Points on a hilly landscape, in no order, each with its height.
From any point a ball rolls to the lowest of the 6 points nearest to it. It stops when none of these is lower. Distance is the straight distance between rows; heights are no part of it.
J_594: 120  101  112  138  154  167  142  103  101  132  143  126  124  120  95  109  148  136  height 3.00
J_328: 159  138  129  118  139  83  142  116  199  96  107  134  132  131  144  138  47  128  height 1.44
J_192: 125  112  118  147  149  149  147  83  104  129  130  134  120  128  82  107  140  136  height 1.49
J_142: 126  145  147  106  95  112  102  202  122  136  124  132  138  127  164  123  148  114  height 3.54
J_757: 144  144  134  139  134  79  150  64  182  106  97  129  124  137  133  149  60  135  height 4.31
J_284: 87  119  99  130  120  182  117  176  86  144  185  101  108  86  153  137  201  116  height 6.04
J_14: 146  150  150  117  134  108  124  145  170  121  126  137  143  144  162  143  90  129  height 3.81
J_886: 144  145  148  123  140  112  129  117  163  124  120  135  140  148  152  137  86  130  height 6.14
J_519: 142  142  146  133  140  106  144  87  149  127  116  141  128  147  136  132  85  133  height 6.36
J_962: 123  140  140  99  89  64  102  230  190  108  118  142  135  113  157  150  117  131  height 4.57
J_568: 135  123  136  117  140  148  126  131  106  130  131  134  137  131  125  106  133  126  height 4.25
J_148: 104  115  93  119  103  158  117  203  89  141  166  107  117  79  152  120  192  106  height 4.95
J_191: 139  143  144  150  131  90  145  45  153  126  96  127  119  142  126  146  70  139  height 5.38
J_253: 145  125  121  157  131  106  141  25  106  128  92  134  115  152  89  134  114  134  height 2.25
J_887: 137  141  148  138  143  111  140  75  128  130  114  135  127  152  124  123  100  137  height 3.63
J_314: 124  97  93  161  135  134  151  34  100  134  119  125  113  144  49  137  145  140  height 1.10
J_731: 93  112  98  129  124  187  117  169  92  143  184  103  113  91  140  132  192  120  height 6.00
J_335: 103  105  104  126  131  187  123  156  98  137  169  107  119  97  125  128  178  124  height 5.60
J_10: 139  146  142  140  146  92  145  82  175  119  104  131  128  143  136  142  67  138  height 6.71
J_529: 131  108  107  154  132  126  148  36  98  127  108  129  112  142  63  133  136  139  height 1.72
J_47: 150  137  119  137  132  70  156  63  191  95  82  121  121  126  129  146  48  131  height 2.05
J_888: 119  107  111  124  148  180  129  138  100  133  149  121  129  115  116  113  156  126  height 4.85
J_308: 110  102  104  152  150  157  147  79  105  137  143  126  112  127  74  121  148  139  height 2.59
J_654: 138  143  155  114  129  121  116  157  147  127  123  134  142  143  154  135  110  128  height 1.64
J_772: 138  125  137  146  143  119  143  59  109  130  108  140  125  142  99  118  114  137  height 1.63
J_303: 97  99  104  149  156  182  147  95  105  140  160  117  109  122  91  122  162  136  height 3.42
J_774: 142  141  154  116  137  127  120  131  136  126  127  134  146  145  147  119  114  129  height 3.53
J_293: 135  139  142  107  111  128  108  180  119  135  128  127  145  135  155  123  143  120  height 3.12
J_217: 154  144  132  134  135  81  153  81  190  101  97  129  124  128  133  141  50  138  height 3.55
J_226: 136  147  145  105  111  93  108  187  180  113  119  133  147  132  162  156  111  127  height 4.52
J_955: 140  134  142  129  143  138  128  115  118  135  122  141  134  142  125  112  117  129  height 4.04
J_31: 133  120  124  114  134  159  122  142  105  134  133  130  135  124  130  108  145  123  height 4.79
J_269: 156  141  139  109  128  95  121  156  186  104  115  132  140  137  154  152  80  124  height 4.03
J_228: 119  145  141  109  91  114  108  212  112  137  132  133  134  124  162  120  158  111  height 3.78
J_223: 115  104  108  160  146  143  152  60  103  131  132  129  114  135  69  121  140  141  height 2.24
J_23: 133  129  133  106  113  138  104  188  101  132  132  127  141  119  148  112  158  117  height 3.61
J_768: 137  132  145  114  123  141  110  157  118  133  124  132  142  135  145  120  138  122  height 3.66
J_201: 130  119  125  117  126  160  114  163  100  134  137  127  140  118  136  111  156  119  height 4.29
J_250: 109  115  99  123  115  176  116  181  93  138  162  110  123  90  142  126  187  117  height 5.52
J_389: 137  121  133  134  148  144  132  98  108  135  126  134  132  138  105  107  127  135  height 2.83
J_434: 104  97  95  163  138  146  157  47  102  133  135  117  109  144  50  142  157  146  height 2.81
J_6: 136  137  139  150  137  100  135  42  127  131  97  143  114  147  109  131  94  137  height 2.88
J_472: 110  149  151  106  83  80  102  229  155  131  131  136  136  121  167  136  142  122  height 4.13
J_535: 117  138  128  114  83  119  104  221  104  135  136  126  128  109  159  108  171  104  height 4.14
J_771: 98  102  107  137  151  189  135  122  103  138  165  117  117  113  107  124  167  132  height 4.44
J_718: 119  131  121  114  93  132  105  210  95  138  137  121  130  103  155  107  175  106  height 4.12
J_456: 140  143  159  113  133  121  117  140  149  130  121  135  143  143  153  132  106  131  height 2.89
J_441: 125  151  146  106  98  86  105  212  174  119  122  129  141  132  163  153  121  127  height 4.42

For each start below, name the point where the ball stops.
J_955 | J_192
J_191 | J_192
J_519 | J_192
J_568 | J_192
J_10 | J_328
J_250 | J_654
J_228 | J_654
J_148 | J_654
